Each row is a point on a landscape with many valleys, with its height.
A ball rolls from a point to the lowest of its 5 nearest points, and stops where none of them is lower. Distance is the straight distance between rows; heights are no part of it.
Vazev (h 156): 15; 3; -2; 3; -16; -19; -3; 3; 5; 3; 5; 5; 3; 17; -5; 5; 7; 1; -18; 1; -6; -12; 2; -13
keto (h 307): 18; -5; 7; -8; -17; -10; -1; 6; 10; -4; -3; -3; -2; 9; -13; -6; -2; 2; -5; -10; 4; -5; 1; -13
Ril (h 592): 18; -8; 6; -13; -11; 13; -13; 9; -5; -24; 1; -11; -23; 7; -26; -19; -19; -10; 19; -15; 11; 12; -20; -9
Setud (h 149): 3; -3; 19; -8; 0; 7; -2; 4; -4; -16; -2; -12; -17; -9; -7; -5; -15; 2; 23; 0; 13; 21; -12; -4
zunup (h 415): -11; -4; 12; 1; 7; 6; 8; 9; 6; -17; -4; -4; -16; -18; -4; 0; -18; -7; 22; 7; 8; 21; -23; -5
Sovu (h 416): -12; 3; 20; -6; 7; 16; 2; 2; -18; -24; 0; -6; -18; -14; -6; -5; -20; -6; 27; 6; 19; 22; -20; -1
vitof (h 292): 24; 5; -17; 21; 8; -10; -11; -12; -15; 8; 15; 12; 10; 20; 0; 4; 14; -14; -32; 7; -29; -12; -3; -4
sig (h 83): -5; -13; 23; 1; -7; -16; 12; 15; 36; 1; -8; 8; 3; -15; 1; 28; -8; -2; 6; 4; 3; -7; -14; -10
Fusi (h 378): -22; 6; -6; 11; 7; 17; -3; 1; 2; 1; -1; 10; -6; -13; 4; 7; -4; -16; -6; 15; -4; 9; -26; 1
dep (h 448): -1; 1; -6; -2; -2; -2; 0; 2; 8; 6; -3; 3; 1; 0; -2; -2; 0; -3; -3; 3; -9; -1; -3; -1
zifim (h 459): -18; 4; -5; 2; 6; 18; -4; 9; -1; -10; 0; 4; -10; -16; -3; 1; -11; -13; 5; 11; -1; 9; -29; -2
Fitaf (h 453): -19; 15; -21; 15; 21; 13; -6; -17; -13; 15; 3; 11; 5; -2; 17; 18; 14; -12; -25; 18; -17; -3; -11; 9
vezo (h 525): 2; 8; -16; -1; 2; 12; -10; -5; -10; 6; 1; 8; -1; 13; -1; -2; 4; -10; -11; 5; -12; -5; -5; 4
rofol (h 326): 6; 7; -4; 0; -8; -14; 2; 0; 9; 8; -3; 5; 8; 8; 4; 8; 8; 5; -15; -1; -10; -10; 5; -9
Zat (h 338): -1; 2; 2; -4; -8; -16; 7; -1; 17; 9; -4; 1; 10; -4; 8; 1; 10; 10; -10; -2; 1; -8; 20; 1
tam (h 441): -8; -1; 8; -1; 3; 13; 2; 0; -6; -15; -1; -5; -14; -11; -6; -7; -10; 2; 21; 0; 11; 19; -6; 1
lalu (h 232): -8; 0; -4; 3; 4; -3; 4; -1; 7; 7; -3; 1; 2; -8; 7; -2; 4; 4; 2; -2; -1; 1; 7; 5
fut (h 221): 13; -9; 19; -6; -19; -16; 3; 14; 19; -10; -5; -5; -1; 1; -11; 3; -8; 3; 0; -10; 8; -6; -2; -16
mitu (h 389): 29; -10; -16; -5; -4; 11; -15; -4; -33; 8; 5; 3; 6; 26; -7; -24; 12; 4; -12; -9; 0; -18; 27; 15
Sotu (h 376): -3; 7; -10; 2; 3; 4; -8; 1; -1; 2; -2; 8; -8; 3; 0; 6; 0; -15; -11; 13; -14; 1; -21; -4
mazof (h 399): 12; -1; -11; -5; -7; 8; -11; -1; -12; 2; 2; 4; -2; 19; -8; -12; -1; -5; -9; -3; -9; -8; -4; 1
fonib (h 268): -3; 3; -1; -1; -3; -21; 3; -1; 12; 16; -1; 4; 16; 1; 13; 11; 16; 5; -16; 5; -8; -15; 16; -2
nudo (h 401): -22; 0; 19; -5; 13; 5; 16; 3; -10; -13; -6; -8; -13; -17; 9; -2; -7; 2; 31; 11; 18; 23; -3; 0
soli (h 404): -22; 3; 18; -5; 11; 6; 11; -7; -18; -4; -2; -7; -3; -12; 9; -6; -1; 11; 27; 3; 22; 17; 12; 14
kuzif (h 422): -9; 10; -19; 9; 14; -10; -1; -12; 2; 24; 7; 8; 14; -1; 23; 18; 21; -1; -24; 12; -23; -10; 9; 4
duvov (h 437): 13; -3; -1; -11; -12; 3; -5; 6; 2; -6; -1; 0; -10; 10; -19; -9; -8; -6; 0; -7; 0; 1; -15; -11
lala (h 161): -3; 2; 6; -7; -5; -1; -8; 18; 18; -13; -1; 5; -16; -5; -10; 10; -18; -19; 4; 5; -1; 4; -42; -17
fos (h 241): 15; 1; -5; -2; -8; -5; -6; 1; -6; 8; 1; 4; 5; 20; -9; -8; 4; -4; -13; -1; -10; -9; 2; -8
Fizav (h 276): -5; 2; -17; 2; 10; 32; -8; -8; -31; -10; 8; 7; 10; 9; -1; -13; -2; 1; -2; -14; 7; -10; 3; 20
leb (h 191): 11; -1; 12; -8; -18; -10; -5; 16; 19; -15; 2; 2; -11; 4; -20; 5; -13; -12; 0; -2; 2; -3; -31; -27
Mupo (h 360): -6; -3; -1; 3; 9; -6; 13; -6; 6; 9; -3; -6; 9; -13; 13; -5; 6; 14; 8; -1; 6; 8; 24; 14
Lan (h 240): 18; 6; -7; 4; -4; -7; -6; 0; -9; 0; 7; 11; -2; 24; -10; 3; 1; -15; -16; 7; -19; -5; -17; -11
Vad (h 179): -22; -8; 11; 6; 14; -12; 18; 10; 29; 5; -8; 8; 7; -25; 20; 18; -4; 1; 9; 12; -1; 4; -1; -6
kikom (h 532): -21; 4; 4; 1; 9; 23; 4; 1; -14; -19; 4; 2; -7; -18; -2; -1; -13; -7; 16; 10; 10; 15; -20; 5
dite (h 131): -21; 2; -1; 4; 13; 18; 5; -8; -20; -10; 2; 5; 0; -13; 3; -1; -5; 6; 16; 1; 7; 11; -1; 16
vuzu (h 289): -19; 11; -21; 12; 16; 17; -6; -17; -12; 16; 3; 11; 13; -4; 16; 5; 15; 3; -13; 11; -9; -10; 9; 20
beno (h 272): -18; 2; -8; 10; 14; 5; 5; -9; 0; 11; -1; 4; 7; -14; 14; -3; 7; 11; 3; 5; -1; 4; 19; 16
vugut (h 251): -9; 1; -6; 3; 13; 5; 4; -17; -15; 7; 4; -9; 10; -6; 16; -9; 12; 20; 13; -4; 12; 3; 33; 27
dilav (h 533): 16; -1; -2; -12; -10; 14; -11; 5; -7; -10; 3; -5; -15; 13; -20; -17; -14; -8; 7; -8; 3; 1; -18; -4
Fud (h 512): 18; -5; 3; -11; -7; 14; -4; 2; -9; -12; 1; -11; -12; 10; -16; -18; -8; -1; 9; -14; 6; 7; -5; -2
Gepoz (h 413): -3; -3; -1; 1; 3; -3; 9; -11; 0; 7; -2; -9; 3; -8; 7; -9; 6; 13; 7; -7; 8; 5; 27; 13
Gemu (h 211): -4; 5; -4; 0; -2; -8; -5; 8; 11; -1; 0; 8; -8; 5; -4; 13; -5; -16; -10; 7; -11; 2; -28; -14
tofo (h 500): 11; -6; 13; -10; -13; 2; 0; 8; 7; -13; -1; -10; -15; -3; -14; -9; -14; 0; 15; -11; 10; 14; -12; -11
nobe (h 271): 9; 9; -10; 13; -1; -21; -4; -7; 6; 11; 8; 8; 12; 12; 8; 14; 16; -5; -26; 8; -24; -14; 4; -8
bim (h 270): 27; 5; -11; 21; 1; -18; -8; -12; -7; 6; 13; 8; 14; 21; -2; 5; 13; -7; -30; 6; -27; -16; 6; -7
tatid (h 110): 3; -2; -3; -1; 4; 19; -5; -4; -18; -12; 3; -8; -10; 0; -11; -11; -10; -1; 11; -6; 8; 5; -3; 11
Nepe (h 423): 18; -9; 11; -6; -10; -2; 3; -3; -7; -2; 0; -21; -4; 10; -6; -16; -4; 10; 14; -17; 19; 9; 23; -1
ful (h 255): -5; 2; -10; 6; 14; 17; -2; -16; -25; -1; 7; -1; 14; -1; 7; -11; 7; 16; 7; -10; 12; -5; 23; 28
Ruf (h 185): -23; -4; 8; 5; 17; 0; 13; 8; 13; -1; -3; 5; -3; -24; 9; 8; -9; -4; 14; 14; 0; 12; -9; -5
vas (h 524): -8; 2; 9; -4; 7; 14; 1; -8; -19; -12; 0; -9; -6; -8; -1; -8; -8; 6; 23; -1; 17; 17; 3; 10
Dig (h 464): 21; -6; 19; -7; -16; -2; 2; 5; 1; -13; -1; -22; -13; 2; -13; -13; -13; 1; 20; -18; 16; 15; 1; -10
badap (h 252): -10; -5; 12; -1; 10; -7; 13; 0; 3; -2; -7; -10; -3; -11; 13; 1; -4; 11; 20; 3; 13; 18; 14; 3
ratun (h 77): -11; 4; -17; 5; 10; 12; 1; -12; -5; 14; 1; 3; 9; -3; 12; -6; 10; 8; -5; 0; -5; -5; 18; 19
ginul (h 546): 1; 1; -11; -1; 2; 20; -9; 2; -12; -4; 0; 3; -6; 7; -11; -11; -5; -8; -2; -1; -3; 0; -13; 4
nore (h 231): 9; 5; -2; 0; -10; -18; 3; -3; 10; 15; -1; 0; 14; 9; 10; 1; 17; 11; -20; 1; -5; -21; 24; -4
taz (h 358): 16; 4; -12; -2; -2; -7; -4; -7; -10; 17; 5; 5; 12; 19; 1; -11; 12; 4; -17; 0; -12; -14; 19; 3
Sifog (h 302): 10; -3; -5; -1; 1; 2; 2; -10; -13; 9; 1; -15; 5; 4; 2; -18; 7; 17; 6; -17; 10; 1; 30; 16
Vidu (h 369): -12; 6; -14; 4; 8; -3; -3; -8; 3; 18; 0; 6; 8; -1; 14; 6; 12; 2; -12; 8; -14; -3; 5; 7
dimaz (h 390): -19; 1; 18; -4; 11; 8; 10; 7; -6; -19; -1; -2; -18; -21; -2; 0; -18; -2; 26; 13; 16; 20; -17; -8
rif (h 150): 6; 3; 9; 2; -10; -19; -3; 10; 15; -9; 2; 9; -3; 9; -8; 23; -4; -13; -13; 5; -17; -6; -27; -21
tepa (h 467): 3; -6; 23; -12; -1; -5; 3; 0; -7; -8; -7; -18; -10; -4; 1; -7; -6; 5; 28; -6; 21; 22; 8; 0
fike (h 497): -10; 3; 11; -3; 5; 21; -2; 1; -19; -24; 4; -7; -15; -12; -10; -11; -19; -2; 22; 1; 17; 19; -19; 4
tev (h 180): 15; 6; 0; 14; -2; -19; -5; 4; 5; -9; 12; 9; -3; 17; -13; 13; 1; -15; -22; 4; -20; -7; -19; -22
budok (h 364): 22; -10; 0; -6; -11; -2; 3; -8; -11; 8; 0; -23; 3; 11; -3; -18; 7; 15; 5; -18; 15; -1; 32; 7
kipe (h 277): -10; 2; -11; 6; 8; -11; 7; -7; 14; 23; 0; 2; 17; -9; 24; 6; 17; 11; -9; 5; -11; -8; 27; 11
git (h 478): 12; -6; 8; -9; -7; 2; -1; 3; -4; -10; -2; -20; -9; 0; -11; -12; -7; 5; 18; -15; 17; 15; 7; -4
zitop (h 457): -5; 2; -10; 3; 6; 17; 0; -9; -10; -1; -1; -2; 0; -4; -2; -10; 1; 9; 6; -5; 1; 1; 9; 17
Gafa (h 412): 12; -9; 28; -9; -11; -11; 7; 8; 8; -11; -6; -19; -10; -9; -5; 0; -12; 2; 25; -10; 25; 16; 2; -14
tivi (h 574): -6; 0; -9; 2; 7; 13; -2; -3; 0; 0; -4; 2; -1; -4; -3; -5; 0; 0; 4; -2; 0; 4; -2; 7
lamin (h 118): 1; 1; 16; -4; -13; -16; -2; 17; 23; -10; -1; 8; -9; 2; -10; 19; -13; -14; -2; 4; -4; -3; -34; -24
budav (h 669): -9; 5; -15; 3; 6; 18; -6; -4; -9; 1; 1; 7; -1; 2; -4; -3; 0; -6; -4; 5; -8; -2; -6; 9
bafop (h 391): -11; 0; 20; -10; 7; 10; 3; 0; -17; -16; -1; -11; -17; -9; -1; -9; -14; 2; 25; 2; 23; 21; -5; 1
fopog (h 477): 18; -2; -4; -7; -9; -2; 0; 0; -1; 6; -1; -2; 2; 10; -5; -11; 3; 4; -4; -9; -2; -7; 10; 1
nela (h 297): 2; 1; -20; 0; 5; 12; -7; -9; -17; 9; 1; 2; 6; 9; 4; -13; 13; 10; -7; -4; -2; -11; 21; 19
runi (h 548): 2; -1; 2; -6; -4; 10; -6; 8; 2; -15; 1; -2; -17; -3; -16; -8; -15; -8; 11; -4; 3; 10; -19; -7
Ritud (h 234): 11; -5; -12; 0; 7; 9; -6; -15; -21; 10; 5; -8; 13; 10; 3; -17; 14; 16; 2; -15; 6; -11; 36; 24
Muvi (h 113): 6; -12; 29; -3; -18; -16; 7; 17; 32; -8; -9; -1; 0; -5; -9; 24; -9; 3; 2; -4; 12; -8; -4; -13
Kazut (h 408): 19; -7; -12; -8; -3; 10; -6; -6; -18; 3; 3; -2; 2; 16; -5; -21; 8; 5; -5; -9; 3; -8; 17; 12
sove (h 246): 14; 4; 6; 9; -13; -26; 1; 0; 9; 5; 3; 3; 8; 15; -4; 18; 16; 6; -23; 5; -11; -21; 13; -12
Rane (h 357): 3; -5; 11; -2; 1; -6; 8; -5; 0; 1; -7; -13; -1; -7; 6; -5; -2; 9; 14; -7; 15; 12; 22; 6
Nunis (h 414): 9; -3; 8; -10; -14; -2; -2; 9; 11; -11; -3; -2; -11; 2; -13; -7; -11; -7; 5; -7; 2; 3; -17; -15
Zumav (h 445): 16; -7; 12; -9; -14; -7; 1; 6; 7; -4; -4; -13; -5; 5; -11; -11; -5; 4; 1; -20; 14; 3; 9; -10
pilag (h 261): 12; 9; -10; 6; -2; -20; 0; -7; 4; 20; 6; 2; 19; 11; 12; 10; 19; 6; -24; 6; -19; -18; 19; -5
Lepul (h 476): 10; -6; 10; -5; -8; -10; 8; -3; 3; 3; -3; -17; 2; -1; -2; -11; 0; 14; 8; -16; 16; 10; 19; 1
risit (h 205): -15; 3; -17; 7; 14; 10; 4; -14; -7; 14; 3; 3; 14; -10; 19; -5; 14; 14; -1; 2; -3; -8; 26; 25
Sikub (h 381): 12; -4; -13; -3; -2; 23; -15; -3; -22; -5; 2; 5; -3; 18; -10; -16; 0; -3; 0; -8; -2; -7; 3; 11
ges (h 291): 1; -1; -11; -2; 7; 22; -8; -11; -25; -3; 2; -2; 6; 6; 2; -13; 5; 9; 7; -10; 8; -6; 19; 24
pite (h 419): -10; 0; -4; -3; 1; 7; 0; 5; 6; -5; -4; 2; -11; -8; -5; -4; -10; -7; 5; 4; -2; 9; -17; -4
dakuv (h 173): 7; -8; 26; -3; -18; -23; -1; 20; 24; -14; -1; 3; -10; 7; -19; 30; -5; -2; -8; 5; 1; -15; -20; -25
Lev (h 495): -11; 10; -19; 5; 9; 6; -7; -9; -4; 12; 2; 9; 4; 5; 8; 4; 14; -7; -14; 11; -16; -7; -6; 7
gusas (h 322): 18; -5; 3; -5; -18; -14; 1; -4; 5; 8; -3; -11; 11; 11; -4; -10; 8; 12; -10; -10; 11; -11; 27; -2
nesen (h 293): 22; 9; -12; 10; -1; -13; -7; -12; -12; 14; 12; 5; 16; 21; 0; -1; 15; -2; -26; 5; -21; -14; 11; -2
muzup (h 380): 8; -4; 8; -6; -8; -2; 3; 3; 8; -5; -4; -9; -6; -3; -7; -9; -5; 2; 11; -10; 7; 10; 0; -4
dezum (h 233): -17; 0; -1; 3; 10; -15; 8; 1; 25; 16; -6; 7; 10; -16; 24; 16; 8; 6; -6; 9; -10; -4; 7; -2
fope (h 162): 19; -1; -2; -5; -17; -15; 2; -6; -1; 16; 0; -7; 16; 13; 0; -9; 14; 13; -19; -4; 4; -20; 30; -2
Giviz (h 168): 3; 4; -1; 2; -4; -22; 4; 3; 16; 3; 2; 6; 6; 8; 2; 21; 5; -6; -18; 3; -17; -10; -8; -17
fal (h 210): -24; 9; -11; 8; 10; 25; -3; -4; -14; -6; 5; 11; 1; -14; 2; 2; -6; -5; 1; 8; 4; 4; -16; 12
giv (h 100): 1; -1; 10; 0; -12; -24; 1; 8; 22; 0; -2; 5; 2; 4; -2; 20; 3; 0; -12; 0; -8; -10; -6; -15
lemi (h 388): -5; 8; -19; 4; 10; 6; -3; -10; -8; 17; 5; 11; 11; 8; 9; 1; 16; -2; -16; 4; -16; -9; 10; 9
Gopo (h 418): -13; 2; -11; 5; 10; 32; -3; -8; -28; -16; 6; 4; 6; -3; 2; -8; -9; -2; 8; -7; 11; 5; -5; 17
Pufil (h 266): -6; 7; 1; 4; -2; -23; 5; 1; 22; 19; 0; 4; 20; -6; 21; 26; 16; 3; -19; 11; -14; -16; 14; -4
Zol (h 325): 3; 4; -12; -2; 0; -6; 4; -10; 3; 22; 1; -4; 14; -1; 11; -8; 15; 14; -10; -4; -2; -9; 28; 10
fom (h 472): -24; 6; -10; 11; 12; 12; -1; 1; 2; 1; -3; 8; -4; -18; 6; 6; -5; -8; -3; 11; -4; 7; -12; 6
Peleb (h 446): -23; 7; -17; 8; 14; 26; -3; -11; -23; 2; 7; 12; 13; -6; 10; 1; 4; 0; -8; 2; -1; -7; -2; 20
mem (h 288): 8; -5; 8; -5; -12; -11; 7; 5; 18; 4; -5; -6; 7; -3; -2; 1; 1; 8; 0; -9; 6; -2; 14; -6
Sila (h 287): -22; 7; -16; 10; 14; 4; 1; -5; 6; 16; -2; 5; 6; -10; 15; 3; 10; 1; -5; 10; -9; 2; 10; 11
tebon (h 407): -19; 6; -14; 9; 10; 11; -1; -3; 1; 9; 0; 10; 6; -13; 11; 4; 4; -2; -2; 6; -9; 1; 1; 11
sifot (h 174): 11; -2; 11; -5; -19; -20; -2; 14; 16; -9; 1; 5; -2; 10; -16; 9; -3; -1; -11; 0; -4; -15; -13; -17
parar (h 319): 12; 1; -18; -1; 6; 22; -15; -4; -33; -1; 1; 10; 5; 24; -1; -15; 8; -3; -12; -6; -5; -17; 11; 19
ladon (h 142): 8; -8; 18; 2; -19; -29; 4; 14; 25; -3; -2; 1; -1; 8; -11; 27; 3; 2; -11; 4; 1; -21; -2; -16
dar (h 436): 8; -1; 5; -6; -1; 14; -6; 2; -10; -12; 0; -12; -15; 0; -13; -12; -10; 3; 16; -10; 13; 11; -7; 1
Luf (h 155): 5; -15; 33; -3; -22; -21; 4; 17; 32; -9; -5; 4; -9; -1; -17; 34; -4; -1; 0; 6; 5; -15; -14; -15
Tizu (h 353): -20; 13; -15; 9; 18; 6; -6; -5; 2; 10; 1; 10; -1; -7; 14; 18; 8; -15; -16; 21; -16; 5; -19; -1
zavef (h 309): -19; 1; 5; 3; 12; 1; 10; -7; -5; 4; -2; -3; 2; -15; 14; -3; 5; 10; 17; 5; 10; 14; 16; 14
nakes (h 160): 2; 8; -10; 9; 0; -6; -5; 1; 1; 0; 5; 6; -3; 10; -2; 14; 4; -18; -17; 8; -21; -3; -29; -11
Zomi (h 420): 8; -2; -6; -4; -3; -5; 4; -6; 5; 11; -2; -8; 8; 4; 4; -13; 8; 11; -4; -9; 1; -6; 24; 8
sop (h 209): -3; -5; 5; -2; 2; -8; 8; 8; 14; -3; -8; -3; -1; -12; 3; 2; -7; 5; 10; -3; 2; 10; 0; -3
Gegof (h 373): 21; 1; -16; -5; 1; 8; -13; -8; -28; 10; 6; 6; 12; 26; -5; -16; 11; -2; -15; 0; -10; -14; 16; 10
Nuz (h 130): -20; -2; 5; 2; 2; -2; 2; 18; 21; -5; -3; 9; -10; -16; 1; 17; -16; -22; 5; 15; -6; 9; -42; -17
toz (h 269): -15; 7; -9; 8; 6; 1; -3; 5; 7; 2; -1; 7; -7; -5; 7; 17; -1; -18; -12; 14; -11; 4; -29; -7
noz (h 374): -8; -2; 7; 1; 7; 3; 7; -1; -4; -8; -5; -5; -8; -13; 3; -3; -8; 4; 20; 3; 9; 17; 1; 3
nuzir (h 163): -12; -1; -2; 1; -1; -8; 3; 6; 16; 6; -7; 7; 2; -8; 11; 12; 2; -3; -5; 5; -10; 0; -8; -4
zefik (h 98): -3; -1; 6; -2; -5; -10; 4; 11; 22; -3; -4; 4; 0; -7; -2; 10; -7; -8; 1; 1; -4; 1; -16; -14
golik (h 379): -22; 8; -14; 10; 14; 6; -2; -7; 1; 14; 3; 8; 3; -9; 14; 13; 7; -6; -15; 13; -12; 0; -8; 8
rora (h 539): 17; -6; 13; -14; -11; 8; -5; 7; -3; -16; 0; -15; -21; 2; -19; -14; -15; -5; 19; -15; 12; 14; -13; -10
vubim (h 344): 17; -11; 25; -6; -19; -15; 5; 14; 17; -13; -6; -14; -5; -4; -13; 1; -10; 5; 12; -15; 20; 6; 2; -14
rega (h 112): -15; -2; 8; 4; 6; -7; 3; 11; 24; -3; -6; 9; -6; -16; 6; 15; -11; -12; 4; 11; -7; 6; -31; -12
pob (h 434): -2; -11; 27; -4; 4; -12; 16; 12; 15; -9; -8; -7; -6; -17; 5; 7; -14; 3; 25; 1; 16; 14; -3; -10
detu (h 207): -5; 2; 3; -7; -5; -2; -4; 15; 13; -8; -1; 5; -15; -4; -9; 1; -13; -14; 1; 5; -5; 4; -32; -14
zita (h 188): 3; -1; -10; -6; -2; 4; -2; -5; -4; 11; -2; 1; 6; 6; -1; -12; 4; 8; -5; -3; -5; -6; 13; 5
mogov (h 553): -19; 3; -14; 11; 11; 23; 0; -9; -15; 1; 1; 4; 5; -8; 4; -4; 3; 2; 4; 3; 0; -1; 3; 17
Vetok (h 119): -2; -8; 11; 1; -5; -17; 8; 8; 24; 2; -6; 0; 8; -12; 8; 10; -2; 6; 3; -1; 4; -1; 7; -6
mag (h 488): 16; -6; -5; -11; -11; 7; -6; 6; -4; 0; 0; -2; -9; 13; -12; -18; -1; -4; -3; -7; 2; -2; -2; -6
Keb (h 402): 6; 4; -11; 1; -4; 9; -5; 0; -10; 1; 1; 5; -2; 16; -7; -1; 1; -12; -10; 4; -12; -5; -12; -1
zab (h 125): -8; 6; -19; 3; 13; 30; -9; -10; -26; 3; 5; 12; 10; 8; 6; -3; 5; -1; -10; -2; -3; -13; 2; 20
ret (h 219): 19; 7; -6; 12; -6; -18; -7; -6; -1; 1; 13; 8; 6; 20; -7; 9; 7; -10; -24; 3; -20; -8; -9; -16
tati (h 208): -17; -5; 7; 4; 14; -8; 16; 5; 16; 0; -8; 0; 3; -22; 15; 10; -3; 5; 14; 9; 2; 14; 5; 1
fot (h 400): 1; -3; 9; -4; 4; 0; 5; -9; -14; 3; -4; -17; 0; 0; 3; -13; 4; 12; 17; -12; 18; 12; 27; 16
vini (h 421): 24; -11; 2; -9; -12; 2; -2; -1; -9; 1; -3; -13; -4; 15; -14; -22; 2; 6; 2; -16; 10; -2; 15; -1
dera (h 263): -17; 5; -24; 6; 20; 28; -7; -16; -34; -6; 7; 9; 23; 0; 15; -7; 0; 7; 0; -14; 8; -11; 16; 28
Nimi (h 91): -4; -10; 17; -2; -6; -9; 6; 20; 30; -8; -4; 7; -2; -15; -1; 18; -16; -8; 8; 5; 0; 3; -25; -17
sodag (h 433): -12; -3; 33; -13; 7; -1; 9; 3; -10; -7; -9; -14; -17; -10; 8; -6; -11; 5; 34; 4; 27; 25; 7; -3
demom (h 356): -13; 1; 24; -9; 9; 7; 8; 2; -10; -17; -2; -9; -22; -14; -2; -3; -14; -3; 30; 7; 21; 24; -12; -3
bonik (h 493): 8; -4; -10; 0; -1; 12; -3; -7; -9; 1; 1; -2; -4; 5; -4; -12; 2; 2; 3; -10; 1; 0; 10; 10
Kenu (h 331): 9; 11; -22; 19; 15; -4; -6; -11; -8; 12; 11; 10; 3; 13; 7; 13; 14; -14; -27; 7; -27; -4; -9; -3
Pak (h 236): -18; 6; -15; 8; 18; 15; 1; -21; -24; 5; 6; 1; 19; -10; 17; -7; 10; 18; 3; -5; 7; -7; 27; 34
vis (h 435): 17; -6; -11; -7; -7; 1; -1; -5; -9; 16; 2; -5; 9; 12; 0; -19; 11; 9; -8; -10; -1; -10; 25; 11
mos (h 262): 18; 10; -2; 13; -6; -31; 1; -8; 4; 12; 3; 1; 21; 15; 2; 14; 24; 9; -32; 9; -15; -29; 25; -7
Zur (h 424): 8; -1; -1; -5; -11; -4; -4; 4; 4; 1; 0; 1; -4; 11; -10; -3; -4; -7; -4; -3; -6; -2; -13; -11
Bub (h 46): 5; -4; 11; -6; -15; -14; 4; 10; 19; -1; -4; 0; 4; 3; -6; 2; 0; 1; -3; -6; 2; -4; -2; -9
sufom (h 47): -5; -2; 7; 0; -6; -17; 3; 9; 26; 3; -5; 8; 3; -8; 6; 22; -1; -1; -3; 7; -8; -6; -12; -14
Valed (h 306): 9; 1; 4; -8; -13; -3; -5; 12; 6; -10; 4; 4; -11; 12; -15; -2; -10; -12; -3; 2; -7; 0; -26; -19
pas (h 139): -24; -15; 15; 6; 11; -6; 13; 20; 28; -4; -4; 9; -3; -27; 12; 24; -16; -10; 15; 20; 0; 8; -27; -14

Call two points neighbours if one is among the 5 nearest of the other. Go from one point of each pair to the other, from neighbour to neighbour, staying as low as possible. Name the highest point that can't be avoided.
Bub, fope => sove
Bub, nakes => tev
zita, fope => nela
Vazev, Setud => nudo
sufom, Bub => zefik
Vazev, sufom => Giviz
tatid, ratun => Gopo
Bub, dite => Fusi
Ritud, zab => dera
Ritud, ratun => ful

For each start below, name the point where the ball stops.
Rane => Bub
soli => Bub
Ril => Bub
zavef => Bub
